A landscape with many peaks, sampled at points; each row gives a point and its height.
From any point a climber steps to the highest of the 4 points nearest to it. It stops when none of these is higher. Distance is the straight distance between rows; heights are no part of it.
rep: [ 11.0   7.2  38.9 -18.6 -40.6  -9.9  26.6 -17.0]  height 578
Pesa: [  4.2 -33.8  27.2   5.0   0.2  -9.3  -5.7 -36.3]  height 538
lizi: [  3.0  25.8 -21.4  -6.1  -7.8  -3.0   5.9  12.5]  height 391
dibit: [  8.6 -23.4  39.9  -6.5  -4.2  -7.2   9.4 -35.4]  height 440
Dok: [-12.7  55.2 -32.0  12.1  -1.0  10.9  -8.7  41.1]  height 402
pum: [  3.0  35.1 -22.7   2.0 -13.8  -8.8   5.9  11.2]  height 397
Fubi: [-25.3 -23.1 -16.5  15.9  44.9  31.6 -34.7  27.3]  height 385
nafen: [  7.4 -29.4  47.1   0.6 -11.1  -5.4   3.7 -40.4]  height 410
rop: [-16.2 -34.7 -18.3  24.9  26.6  20.1 -30.6  13.7]  height 394
sesi: [ -8.8 -43.4 -12.4  16.7  16.7   1.0 -26.7  -6.4]  height 413
davub: [ -7.9 -18.7 -15.7  15.7  33.5  15.3  -9.0  10.6]  height 556
nes: [  8.6  13.1  42.5 -16.1 -55.0  -8.7  22.7 -13.9]  height 583
Boded: [  4.1 -35.0   7.1  12.9  12.3  -8.1 -13.3 -23.4]  height 477
Zonoz: [ -5.1  36.6   6.3  -3.4 -34.2 -22.3  17.3  -4.9]  height 284
nupu: [ -9.5  72.1 -22.5  20.7  -0.3   1.8   5.2  29.3]  height 553
goz: [ 6.7 -7.4 -4.0 -5.0 15.0 -1.5 10.0 -3.0]  height 65
dimu: [ -0.8  37.4 -24.0   2.1 -11.5  -0.9   0.0  21.5]  height 415
kal: [ -5.6  39.9 -34.2   6.1  -0.3  12.3  -4.5  39.5]  height 427
giz: [ -9.5 -35.9 -15.7  20.5  22.4  10.4 -21.6  -1.6]  height 436
Fiteg: [ -1.2  27.2 -33.1  -2.2  -1.5   9.8  -2.9  33.5]  height 404
Vusif: [  9.6   2.0 -10.1  -7.2   3.2  -4.7  11.9  -0.6]  height 42
lozit: [ 10.2   2.5   6.7 -16.7  -7.8 -12.7  14.7 -15.0]  height 370
kemel: [  3.4 -45.1  28.6   3.0  -6.8 -11.8 -17.0 -38.0]  height 454
ren: [  5.4  15.7  -4.7 -16.1 -18.3 -14.5  12.9  -0.9]  height 262
Vabik: [  4.0 -12.7 -14.3   2.1  22.4   4.5   4.6   2.1]  height 255
lufe: [  2.1  29.0 -16.3  -8.7 -22.6 -12.5  11.0   3.3]  height 350
Davu: [ -8.9  45.9 -32.5  10.7  -1.6   5.2  -4.9  34.0]  height 455
Tor: [  9.9 -11.9   7.8 -10.0   2.0  -5.2  11.2 -15.6]  height 257
kamab: [ -3.7 -54.1  -1.7   9.4   7.0  -5.6 -25.5 -17.3]  height 372
tese: [ -1.5  26.1  27.9 -10.9 -45.7 -20.9  16.9 -13.6]  height 521
moku: [  7.4 -60.7  23.8  -0.3 -11.6  -4.9 -30.8 -39.9]  height 637
lovi: [ -1.3  26.2   8.9 -13.2 -33.7 -19.2  15.6 -10.6]  height 407
kipo: [  1.5   0.6 -23.0  -1.0  25.5  18.3   1.2  24.9]  height 232
suni: [ 15.7   0.5  51.6 -19.9 -49.5  -3.7  28.1 -21.1]  height 631
Bonol: [ 10.3  -2.2  15.2 -15.5  -9.8 -10.5  15.6 -16.9]  height 550
gofa: [-13.2  -9.1 -19.9  14.0  40.9  29.4 -19.9  27.9]  height 576
zapov: [  6.5 -15.8  27.5  -6.4   1.6 -11.0  11.6 -24.9]  height 412
mopo: [-17.8 -22.7 -16.5  21.4  41.8  26.1 -27.6  20.0]  height 414
duret: [ -7.1  57.2 -23.0  17.0  -5.8   3.0   1.5  28.2]  height 506
zabuz: [ -9.2  33.8 -31.0   1.4   7.2  18.0  -8.5  48.2]  height 388
Ger: [ -5.6  13.4 -26.8  -5.3  24.8  20.5  -4.6  40.3]  height 248
Kodu: [ -1.9  41.5 -11.6   2.1 -25.8 -16.6  11.7  -2.3]  height 260
Lumip: [  9.1   1.8 -15.1  -8.3   3.2  -2.0   9.8   6.5]  height 115
zera: [ 11.1  -1.5  38.5 -25.8 -28.9  -8.8  23.7 -21.3]  height 535
nepu: [  4.9 -36.6  14.0   9.7   6.8 -10.5 -13.5 -29.7]  height 492
baso: [  3.6 -18.3  -3.2  11.1  23.9  -3.6   0.0  -6.6]  height 387
Loko: [ -4.3 -32.4  -7.8  17.9  26.2   1.8 -14.7  -6.5]  height 443
Soru: [  4.5  15.0  31.8 -17.8 -43.6 -13.3  20.9 -15.6]  height 562
nofa: [-28.9  -8.6 -17.0   7.9  57.1  33.1 -34.8  39.3]  height 366
ruti: [ 14.5 -18.7  47.4 -11.7 -11.2  -2.5  19.4 -33.7]  height 367
kodel: [  3.1  10.3 -27.1  -5.5  10.3  11.4   3.4  19.3]  height 209
mos: [  6.6 -18.9   8.3   0.2   8.4  -8.0  -1.0 -19.0]  height 430
lep: [  9.8 -26.2  33.9  -0.7   0.0  -8.5   1.1 -33.8]  height 489
Rire: [  8.6   3.5  17.8 -20.9 -18.5 -13.8  18.4 -14.4]  height 423
kub: [-12.3   6.0 -24.5  -3.6  38.3  25.4 -11.5  45.7]  height 264

For each start below, name the point where the climber stops.
Ger -> nupu
ruti -> Pesa
kipo -> gofa
Zonoz -> suni
Vusif -> Bonol
kamab -> Pesa
lizi -> nupu
Kodu -> suni
dibit -> Pesa

Call two points neighbours if one is among the 4 nearest of the other. Go from one point of each pair to the other, from neighbour to neighbour, staying as high as possible. Name the lowest point that can't be avoided.
suni / nupu -> Zonoz
gofa / Bonol -> baso
Bonol / Pesa -> zapov
Bonol / suni -> Rire
